Each scene shows the same named points in several views. A view is turned or mirrored, shifted and resized as a whole, has a little noise and may leave points out.
In the rows, 128 means zero.

Scene 1
View 1
z240: [107 111 130  96  87 136 161  84 120 133 115 148  83 180 151 169 163 114
 157 130 143 108 191 120  98]
z105: [129  92 146 124  97 155 156 106 117 130 108 149  91 167 138 150 115 108
 130 117 138 108 159 138  98]
z230: [164  67 146 147  87 177 176 115 120 136  72 160  95 172 135 182 137 103
 120  69 131  95 185 162 108]
z538: [120  97 139 111  88 159 156  87 113 127 111 152  79 165 147 156 130  98
 137 122 147 104 174 132 100]
z751: [134  97 160 143 139 105 143 167 132 146 118 131 133 176 108 120  73 155
 121 132 111 136 105 140  79]
z57: [140  82 164 149 123 148 144 143 118 133 109 141 111 158 116 121  60 119
 105 120 126 121 111 148  89]
z849: [142  88 155 143 122 128 154 149 127 142 104 139 119 175 118 139  95 137
 121 114 118 123 131 146  89]
z51: [117 108 151 124 130 106 141 144 128 142 127 133 118 176 120 124  91 147
 134 144 121 132 121 128  82]
z236: [106 113 142 106 108 124 145 107 120 132 128 140  94 172 137 137 115 123
 142 146 138 120 149 122  88]
z879: [123 107 144 122 121 105 153 139 131 146 118 135 118 184 125 145 120 149
 142 133 120 127 143 129  85]
z591: [106 115 140 105 112 112 149 113 124 138 127 138 102 179 135 142 127 134
 149 146 133 123 154 120  87]
z593: [106 106 142 106  95 152 146  87 113 125 124 147  79 162 143 139 113 100
 138 142 148 111 156 123  95]
z344: [ 97 115 158 116 129 122 121 123 114 126 149 131 100 153 123  90  46 121
 124 174 136 134  90 118  79]
z650: [103 109 136  97  83 158 150  69 109 121 123 152  69 162 153 151 132  93
 145 139 156 104 176 121  99]
z779: [ 84 136 129  84 116  86 143 109 128 141 146 130 103 187 138 140 141 147
 168 173 135 133 156 102  80]
z80: [144  78 163 149 113 162 147 132 116 130 102 147 102 155 122 127  66 106
 103 111 131 113 121 152  95]
z343: [115 104 168 138 145 116 121 155 120 132 141 127 119 154 109  83  24 136
 110 163 123 139  68 130  77]
z523: [130  94 139 116  88 154 164  96 119 133 101 152  87 175 144 170 149 108
 140 108 139 104 185 137 101]
z135: [137  94 145 132 117 118 160 141 131 146 104 141 117 184 124 153 124 144
 136 115 119 122 152 139  90]
View 2
z879: [113  95 145 141 161  80 110 128 175 132 152  91 148 163 115  82 180 111
 106 102 154 105  74 182  52]
z591: [117  85 144 132 146 104 101 113 158 131 155 111 168 147  94 108 168 124
  93 123 125 101  66 165  63]
z593: [147 106 138 118 112 124  86 101 130 125 158 132 170 134  94 174 156 144
 118 135 132  82  85 156  91]
z105: [154 123 145 131 111 106 111 122 144 119 145 129 148 152 105 160 166 136
 142 101 158  94  99 171  90]
z751: [112 116 129 127 193  42  80 133 178 145 170  44 131 180 161  82 186  92
 121 108 207  72  80 207  40]
z80: [166 156 132 120 127  73  84 128 143 129 160  89 126 170 153 179 171 121
 172 100 220  56 118 196  85]
z135: [124 113 153 148 147  78 129 139 177 126 140 104 135 174 116  94 184 113
 130  81 167 114  86 188  60]
z57: [149 143 127 116 153  59  72 127 155 136 167  66 127 173 162 148 177 110
 153 107 222  55 107 200  70]
z779: [ 93  51 138 132 163 113  90 100 162 136 163 107 190 134  77  78 167 126
  51 147  87 109  41 151  49]
z849: [132 123 143 135 154  67 106 135 169 129 152  85 133 174 135 110 181 109
 135  93 190  90  91 195  62]
z51: [112  99 131 126 177  67  79 120 168 143 170  68 152 162 133  93 178 107
 101 123 171  79  73 187  47]
z523: [155 115 161 145  93 126 140 126 149 110 127 159 151 153  80 154 166 146
 142  87 131 124  98 163  95]
z343: [118 118  99  94 203  38  13 107 153 162 203  11 147 162 184 123 176  92
 108 156 220  18  78 203  41]
z538: [156 116 152 129  93 130 115 114 135 115 139 150 160 143  87 174 160 150
 135 109 132 101  95 158  98]
z236: [127  93 138 124 139 107  85 108 149 131 160 110 167 143 101 129 164 131
 102 132 133  91  75 162  71]
z240: [136  89 161 143  99 140 134 115 147 111 133 165 174 137  60 139 161 150
 109 109  96 131  78 147  90]
z344: [117 100 103  93 187  71  17  92 142 155 200  41 169 144 150 136 165 108
  89 172 176  28  67 180  51]
View 3
z51: [188  87 126 150 106 131  78  96  86 117 138  81 113 134 130 104 106 152
  89 139 146  98  99 114 152]
z650: [133 139 151 171 156 130 103 133 131 116 151 161 158  89 160 117  94  85
 128 133 112 102 111 129 143]
z105: [142 120 142 165 154 153  89 102 125 112 157 130 144 121 135 109  87 101
 116 145 121 113  85 134 151]
z879: [170  97 123 167 117 131  83 109  88 119 146  90 116 146 144 120  95 149
  96 157 150 120  83 123 149]
z538: [130 133 146 175 160 142  97 121 131 113 156 149 152 108 151 117  87  90
 125 144 116 115  91 135 145]
z230: [113 124 140 178 195 191  83  83 141 107 180 137 147 155 119 118  61  87
 126 173 116 150  33 158 157]
z779: [168 113 125 175  95  81 103 160  77 133 129 111 120 111 190 139 109 153
 101 146 155 109 122 107 135]
z135: [158  99 124 167 134 148  81  98  97 118 154  95 118 157 136 119  85 141
 101 163 146 131  64 132 152]
z344: [213  90 137 125  88 122  77  88  95 111 121  86 122  96 119  78 130 142
  87 103 131  53 146  99 151]
z593: [148 128 148 163 143 131  97 122 124 113 146 142 148  96 149 111 100  98
 120 131 117  94 114 124 146]
z849: [172  91 127 153 134 163  70  73 102 112 156  86 119 152 110 101  90 138
  95 152 137 116  70 131 158]
z751: [201  76 121 141 105 152  66  67  85 112 141  59 106 152 105  92 102 164
  79 143 150 100  86 116 160]
z236: [162 115 136 163 123 121  92 124 103 119 141 119 134 113 155 116 101 123
 109 137 134 101 109 119 144]
z591: [161 111 131 170 119 115  94 130  96 121 140 113 127 120 160 124 101 135
 105 147 142 113 102 119 143]
View 4
z650: [144 141 130 131 157 142 114 116 113 121  86 160 154 174 163 108  86  99
 188 156 101 117  62  96  79]
z105: [124 151 104 149 160 132 127 120 110 126  91 129 175 170 143 125 101 123
 174 160 128 116  99 116 126]
z135: [ 91 140  95 179 148 137 141 143 120 124  78 125 171 154 103 130 128 136
 164 144 147 125 145 140 133]
z343: [223  76  36 233 159 111 158 177 113 119  95  99 157 108 122 138 171 146
 150 147 115 144  96 189 184]
z779: [126  87 123 191 133 164 131 173 138 107  55 182 124 128 105 104 136 103
 176 119 103 142 107 132  56]
z751: [143 109  58 219 152 123 157 168 118 120  82 107 169 127  95 140 162 151
 150 142 143 136 145 174 172]
z538: [124 154 121 133 159 136 119 113 110 125  89 144 168 177 153 118  89 113
 180 160 118 114  85 102 102]
z230: [ 65 202 112 120 168 124 124  90 100 135  97 108 205 202 141 135  79 137
 173 173 159  99 132 101 150]
z849: [117 138  76 187 155 123 145 145 113 125  88 107 178 150 110 137 134 144
 158 152 147 124 139 149 162]
z523: [ 90 165 126 132 156 140 121 111 113 125  86 144 173 182 140 119  88 116
 180 156 132 112 107  98 102]
z240: [ 95 146 140 137 148 156 117 123 122 119  73 169 154 174 137 108  90 102
 186 144 117 119  97  95  65]
z51: [144 104  78 205 147 135 145 166 122 115  78 127 156 130 106 130 149 133
 161 139 128 136 123 157 135]
z80: [160 153  67 166 170 106 139 121  97 131 108  89 192 165 149 141 117 143
 162 173 138 116 100 141 187]
z593: [155 131 111 150 157 136 123 127 112 119  87 147 157 163 154 115 102 109
 181 155 107 121  72 112 102]
z57: [161 133  58 188 166 109 147 138 103 127 102  93 184 148 133 142 134 148
 157 162 138 122 112 157 185]
z236: [141 117 106 172 148 142 131 144 122 118  78 148 151 147 130 116 120 115
 175 142 113 131  95 126 100]
z591: [125 114 110 176 144 147 132 153 126 116  72 154 148 145 118 116 124 115
 172 136 117 131 110 129  93]
z344: [222  74  61 216 155 122 147 173 117 113  88 127 141 114 133 126 158 128
 162 144 101 144  75 168 144]
z879: [116 115  92 194 144 142 140 161 126 118  73 139 156 138 101 124 140 130
 164 135 132 133 133 148 119]
View 5
z51: [103  63 160 116 170 102 117 135 144 127  86 158 134 145 176 158 175 152
  94 125 140 114 173 159 152]
z779: [109 152 108  66 191 140 154  41  60 100  69 128 173 117 169 122 184 112
  92 152 135 141 135 157 151]
z593: [151 182 123  89 103 130 110 113 137 105 143  88 121 124 144 165 126 133
 117 129 208 116 116 198 182]
z591: [133 126 134  85 152 118 137  86 112 110 107 127 148 109 157 153 159 119
 104 130 164 123 131 161 149]
z80: [150  76 186 139  86  81  78 209 224 135 165 123  86 141 153 206 123 170
 118  95 211  88 154 188 174]
z751: [ 95   6 189 136 173  77 107 173 177 141  88 178 122 151 183 171 181 167
  90 112 128 104 193 148 145]
z650: [173 220 110  70  88 139 122  86 123  94 159  70 128 104 133 166 115 115
 123 126 228 120  90 203 179]
z538: [183 177 135  80  82 114 123 108 148 107 173  91 127  87 128 181 118 114
 124 116 227 110  95 186 160]
z879: [128  66 161  99 157  93 139 110 138 125 103 157 150  99 160 163 174 124
  99 120 146 113 149 141 130]
z135: [150  56 171 103 135  77 140 123 162 129 132 158 145  76 148 180 163 116
 103 108 164 104 138 136 120]
z230: [228  94 180 101  40  61 132 148 219 128 226 122 121  23 103 227 111  94
 131  82 245  82  85 151 111]
z523: [196 151 141  78  81 100 138  96 152 109 180 105 140  52 117 189 123  94
 125 108 222 105  86 162 133]
z240: [182 187 118  61 104 120 152  54 107  96 155  98 157  56 126 165 134  86
 119 127 208 121  82 164 139]
z849: [136  37 184 123 130  74 117 162 190 139 132 158 124 111 156 190 158 143
 105 102 166  95 157 148 136]
z105: [169 132 152  99  90 101 118 133 167 118 165 112 121  98 138 187 128 126
 121 111 211 102 117 177 155]
z344: [ 64 105 144 126 178 133  78 167 136 123  64 125 102 229 203 141 163 200
  91 139 143 121 200 209 216]
z236: [131 142 134  90 138 122 122 101 121 110 114 116 139 125 156 155 148 131
 104 130 176 121 133 176 164]
z57: [125  48 186 141 115  82  83 205 212 139 134 144  94 157 170 195 144 178
 105 103 182  92 175 179 171]
z343: [ 54  39 176 154 181 109  65 210 175 136  60 152  88 241 213 158 171 220
  84 126 131 110 229 198 204]
View 6
z343: [ 71  39 107   8 146 199 134 146 157  58 161  57 118  95 152 149 159  29
 104 145 225 152  99 164 153]
z523: [117 139  50 116 123 129 121 101  71 145 144 136 101 141 117  56 122 130
 141  79 139 130 150 129 119]
z538: [143 129  61 112 125 127 121  97  71 134 152 122 111 140 115  72 115 118
 129  96 151 132 145 136 118]
z779: [114  97  67  40 121 194 110 177  87 152 132 109 147 155  98  70 102 132
 141 157 127 212 108 173 167]
z105: [113 119  63 101 127 138 125 103  89 123 151 116 103 127 126  79 131 104
 129  89 162 127 142 135 121]
z135: [ 46 109  57  69 126 174 128 141 108 127 133 123  96 123 133  66 152 108
 151  83 154 144 131 141 142]
z236: [120 103  72  67 127 163 119 133  92 128 147 107 125 137 115  84 117 107
 128 126 155 165 123 154 142]
z849: [ 41  94  66  64 132 170 134 131 121 105 142 111  90 108 146  87 163  84
 140  81 180 128 131 140 136]
z650: [179 127  67 111 124 125 112  99  62 142 156 115 130 151 104  77  95 123
 120 119 146 147 140 142 121]
z230: [ 74 148  42 140 125 112 133  77  81 130 143 147  67 120 138  52 154 118
 149  28 156  83 169 110 101]
z51: [ 64  78  77  37 132 192 127 154 123 107 140  97 114 118 133  97 147  85
 132 122 173 164 112 158 153]
z591: [101 104  67  62 124 174 117 147  92 137 139 112 125 140 113  73 120 115
 137 123 145 172 123 155 149]
z240: [140 137  52 107 117 140 113 120  59 164 138 134 123 155 100  49 101 145
 142 104 121 161 140 144 131]
z879: [ 56  97  62  52 125 186 125 154 109 127 133 116 109 126 128  72 144 106
 144 106 154 163 122 152 153]
z57: [ 67  82  83  62 141 160 136 112 131  79 157  92  90  98 155 114 165  56
 120  91 207 113 127 138 129]
z80: [ 89  95  79  88 139 139 138  88 120  81 162  96  85 100 152 111 160  62
 115  78 206  93 139 127 116]
z751: [ 24  70  78  25 136 200 133 157 143  91 139  93  99 102 150 103 172  67
 135 104 192 147 111 152 154]
z344: [117  52 105  21 141 189 126 145 132  78 161  62 136 115 133 136 133  53
 101 162 203 170  97 168 154]
z593: [156 112  73  93 127 139 119 107  80 125 156 107 123 139 112  88 109 105
 119 121 160 146 134 145 125]

In a view up to two points have been moved. Name them for each view, in the order of its rows, or write -.
view 1 => z344, z80
view 2 => z849
view 3 => z650
view 4 => z879
view 5 => -
view 6 => -

Scene 2
View 1
z384: [173 162 152  93 159  98 170 138 112 171 157 231 102 104  96 124 158 175
 168  92 105  75 112  70 194]
z147: [146 140 107 128 194 146  87 140 131 104 153 179 117 127  90 123 158 123
 145 132 160 131 126 116 124]
z667: [189 166 151  86 146  89 181 119 107 195 151 230 124 126  99 124 150 164
 167  86 111  58 103  64 197]
z417: [117 126  79 148 223 184  32 160 142  39 155 152 104 120  85 115 166 109
 128 159 183 178 148 144  79]
z517: [193 139 164 149 196  83 123  97 149 186 132 163 162 144  85 158 140  93
 193 112 166  90  79 114 149]
z227: [182 171 143  73 139  97 186 130  99 185 156 243 108 119 102 116 156 182
 157  83  99  60 111  55 201]
z769: [146 138 140 135 204 124 108 153 141 118 158 188  97  91  87 133 164 140
 169 123 138 129 122 113 146]
z790: [168 155 130 101 166 117 142 134 116 148 154 213 111 120  95 120 156 154
 154 106 128  91 118  83 167]
z302: [135 136 145 140 212 124 107 164 143 110 162 191  84  75  84 133 169 148
 172 124 131 135 126 113 149]
z880: [173 154 133 110 171 113 134 125 121 154 147 200 125 132  95 128 151 140
 158 108 139  91 111  90 159]
z336: [171 160 117  98 161 124 134 125 112 146 148 206 125 141  96 118 151 143
 144 108 139  91 117  86 156]
z88: [169 160  60  89 148 163  92 104  96 111 141 184 156 196 100 100 143 117
 102 125 176 103 131  93 111]
z720: [182 166  73  80 137 148 114  94  93 138 137 194 165 200 104 101 139 122
 109 112 170  84 121  81 127]
z487: [159 154 108 104 170 137 117 135 114 127 150 198 119 135  95 114 155 143
 140 116 143 107 126  93 145]
z698: [143 130 115 151 214 146  67 138 147  95 146 158 125 126  83 135 156 103
 154 141 177 145 121 132 107]
z373: [146 136 141 144 212 123 100 149 145 117 154 179 104  94  83 137 163 130
 170 127 147 132 118 119 140]
z876: [168 157 174 101 169  86 180 153 123 177 163 235  82  74  93 133 164 185
 184  88  88  80 109  71 208]
z836: [137 144  77 115 186 172  71 146 118  74 153 180 114 141  92 105 159 128
 117 138 166 141 143 114 104]
z156: [157 135  85 140 200 158  55 115 135  94 137 145 155 168  87 124 146  84
 132 144 199 139 122 133  87]
z833: [162 151 125 111 176 125 123 136 121 137 152 198 116 124  93 125 155 143
 153 114 139 104 119  95 153]
View 2
z517: [132 123 143 162 116  76 152 144 122  93 177 129 182 165 128 135 149 157
 120 147  97 133 132 110 143]
z698: [ 96 140 128 168 112 116 107 152 174  85 169 116 180 116 103 130 138 139
 140 121 117 126 124 111 124]
z147: [ 97 137 128 154 113 120 108 149 151  94 163 115 165 112 109 124 135 140
 136 115 128 119 136 113 131]
z720: [100 110 167 139 137 119 107 149 128 120 130 118 138 124 137  94 150 186
 123 127 142 122 133 123 155]
z836: [ 83 137 135 153 117 136  89 153 167  97 151 110 157  95 107 112 135 145
 140 107 139 116 132 115 130]
z880: [115 129 133 140 114 103 133 143 102 104 161 119 153 133 125 124 139 150
 121 122 126 119 151 115 147]
z88: [ 90 115 165 145 137 126  95 152 150 114 132 115 143 113 130  94 148 179
 130 122 144 121 127 122 147]
z227: [123 126 128 114 111 102 147 138  43 120 156 121 127 134 138 122 137 150
 108 111 139 109 181 118 163]
z384: [121 132 119 123 104 102 148 138  59 110 165 119 139 132 129 130 134 139
 113 111 132 111 176 114 154]
z373: [106 144 113 156 102 109 124 145 137  87 179 117 174 121 104 140 131 125
 133 115 116 119 145 109 128]
z876: [126 140 104 121  95  99 157 136  45 106 176 120 143 133 124 142 129 124
 112 107 127 108 185 112 151]
z790: [113 131 127 133 110 109 131 142  91 107 161 118 145 126 124 124 135 145
 121 114 132 114 160 115 148]
z302: [105 150 103 149  95 115 124 144 124  86 182 115 169 113 101 142 127 115
 132 106 121 114 155 107 128]
z833: [106 131 131 142 114 111 123 145 116 103 160 117 154 123 120 123 137 147
 126 117 129 118 148 115 142]
z156: [ 92 128 152 170 126 118  96 154 193  92 155 116 178 118 111 114 145 161
 141 130 121 130 109 114 127]
z336: [110 126 137 137 117 110 126 145 103 109 154 118 146 126 127 117 139 155
 122 118 133 117 151 117 149]
View 3
z836: [136 197 141  84 144 127 115 139 101  87 105 104 100 134 119  97  78 145
 159 159 135 128 132 116  79]
z487: [127 173 125  94 120 120 135 110 113 126 104  97 100 128 128 110  94 151
 167 140 105 154  94 116  85]
z373: [131 162 131 100 150 144 144 114  98 116  81  97  88 120 130 130 103 115
 156 109 146 150  97 127  72]
z156: [155 186 147 102 147 148 110 112  78  82 106 117 126 135  96 125  85 125
 153 165 128 133 168 142  82]
z876: [104 133 103 102 109 114 174  87 133 179  84  80  73 113 158 127 123 142
 174  79 100 188  18 108  80]
z88: [142 192 134  94 108 114 109 106 106 106 128 109 128 139 107  99  78 167
 168 186  80 143 142 124  96]
z833: [126 163 123  98 122 125 142 105 112 133  98  95  97 125 131 119 101 142
 166 127 109 159  87 120  82]
z720: [139 180 126  97  94 109 115  89 112 124 130 107 131 137 109 105  87 172
 173 180  60 156 130 125 102]
z880: [127 156 119 104 114 123 144  89 113 142 101  97 104 123 129 125 107 143
 169 124  95 168  85 125  87]
z384: [111 147 107  99 103 109 161  90 132 168  97  85  86 119 149 118 113 155
 176 105  87 180  40 110  86]
z667: [114 140 104 106  87 108 159  72 130 178 104  90 101 122 143 125 118 159
 178 113  64 189  45 116  93]
z147: [135 179 136  94 142 134 128 120  98 104  96 102  99 127 121 116  91 132
 159 136 133 141 117 123  78]
z336: [126 164 120  98 108 116 139  96 118 139 107  97 104 128 129 115 101 154
 170 137  89 165  87 120  89]
z517: [146 132 123 127 120 150 146  56  86 145  89 109 128 119 110 169 123 109
 163 112  97 179 111 155  85]
z698: [144 176 143 100 157 150 126 119  84  91  89 107 105 126 111 129  93 114
 152 134 148 137 137 134  74]
z417: [143 205 156  84 176 149 112 156  82  58  92 107  93 132 112 104  72 119
 146 152 178 111 155 124  68]
z790: [120 159 117  99 112 117 148  99 121 146 100  92  94 123 136 115 104 151
 171 121  96 167  71 116  85]
z769: [125 163 130  98 147 139 146 117 104 120  83  95  84 120 135 125 102 123
 158 109 142 152  87 121  70]
z227: [107 146 102  98  86  98 160  83 142 177 107  85  90 123 150 110 112 169
 182 114  65 186  33 106  93]
View 4
z667: [156  79 148 144 171 161 122  55 105 150 126  74  57 149  91 101  63 121
 138 146  61 187 139 138 199]
z227: [157  70 157 140 157 159 126  46 101 165 124  77  61 136  93 114  63 125
 127 151  49 172 141 138 205]
z417: [131 139  44 108 166  73  96 189  89 117 131 178 153  29  67 137 104 141
 164 110 109 102 127 146 112]
z880: [146 100 117 131 171 135 114 103 103 136 130 105  82 118  83 109  78 130
 150 134  78 161 133 136 170]
z769: [151 106  77 146 176 115 101 100  91 126 113 138 129  77  76 113  73 127
 150 128  83 160 135 165 158]
z698: [138 130  58 127 185 100  95 157  96 106 129 150 127  76  69 111  91 131
 170 113 108 145 129 148 130]
z720: [125 114 139  91 161 129 124 160 115 140 160  90  43 136  82 120 102 139
 160 131  90 127 127  92 153]
z517: [147 118  81 154 217 143  97 115 110  90 129 101  79 154  75  68  72 117
 185 119 109 211 128 146 157]
z88: [121 120 123  85 157 115 120 178 111 137 159 108  61 113  80 127 107 142
 161 126  95 113 125  95 142]
z384: [159  76 136 148 164 151 119  49  98 154 118  93  81 123  91 111  62 124
 132 147  56 177 139 151 197]
z302: [155 102  73 152 173 113 101  90  85 129 107 146 140  66  77 115  70 126
 144 129  79 159 136 173 161]
z836: [131 122  86 103 153  95 110 164  96 136 138 145 115  63  75 137 100 142
 152 122  92 108 129 129 134]
z147: [140 117  82 122 170 108 105 139  96 125 129 137 115  79  75 120  88 133
 158 122  93 137 131 143 143]
z487: [143 104 112 121 162 123 115 117  99 141 133 114  92  99  81 122  85 132
 148 132  79 141 132 132 162]
z373: [151 112  69 147 182 115  99 109  92 119 114 140 129  80  74 109  75 126
 156 123  91 163 134 164 152]
z790: [149  92 121 134 166 136 116  87  99 145 125 105  87 111  86 115  74 126
 141 138  69 160 135 144 177]
View 5
z876: [225  84  53  79 148 129  79 154 127 172 143  66  89 114  62 149  94 147
 105 131 140 145 145 120 107]
z227: [211  98  68  86 167 133  75 133 151 177 126  89 103  93  66 128 102 156
 117 126 160 156 137 112 104]
z769: [185  95  85 106 115 128 130 139  94 181 164  88  92 148 107 132 126 129
 113 125  94 117 136 132 113]
z487: [175 110  99 112 140 135 121 122 120 183 144 110 107 125 112 109 131 137
 123 123 116 133 132 126 108]
z517: [174 114  83  77 100 129 129  86 121 202 174  96  73 136  48 138 127 153
 175 111 107 101 108 104 115]
z147: [164 108 107 120 120 132 143 121 100 186 158 111 102 145 126 111 140 127
 122 120  91 117 131 132 111]
z88: [143 132 132 129 148 139 137  90 136 192 135 145 123 115 133  79 153 139
 144 113 119 134 118 120 107]
z698: [156 109 110 119 100 131 159 113  87 191 173 110  95 161 126 114 147 123
 132 119  74 102 124 132 115]
z790: [190 103  83  99 144 133 105 128 127 180 142  96 100 117  91 122 118 142
 121 123 129 137 134 121 108]
z667: [206 103  68  80 155 132  82 121 151 182 133  89  94  98  54 131 104 158
 132 122 154 147 130 108 107]
z302: [191  88  81 106 113 128 128 149  87 177 165  83  90 153 111 135 122 125
 102 129  90 117 142 136 113]
z373: [179  97  87 105 108 128 136 133  91 184 168  89  89 153 106 131 129 128
 119 123  88 111 134 132 114]
z336: [177 112  96 104 142 134 114 116 129 185 142 109 105 119  99 112 128 143
 131 119 124 134 128 119 109]
z836: [153 114 123 137 129 135 150 122  98 183 150 126 116 145 154  93 151 121
 115 121  88 123 133 138 110]
z720: [151 133 123 117 154 141 123  86 149 191 130 141 120 103 112  84 146 149
 152 113 134 140 115 112 106]
z417: [142 110 129 146 101 133 178 128  67 183 171 123 110 174 174  96 161 107
 111 122  54 102 134 148 114]
z384: [210  95  66  86 151 132  86 138 135 176 137  83  96 108  71 134 104 149
 115 126 143 146 139 117 106]
z156: [135 127 130 127 105 135 169  89 100 198 168 133 104 153 135  95 161 128
 153 112  77 101 114 127 114]
z833: [182 105  91 103 133 132 118 125 118 182 149 101  99 128  99 119 126 139
 125 121 116 129 131 124 109]

In a view up to two points have been moved. Name them for each view, in the order of its rows, or write -.
view 1 => -
view 2 => z833
view 3 => z876
view 4 => z880
view 5 => z336
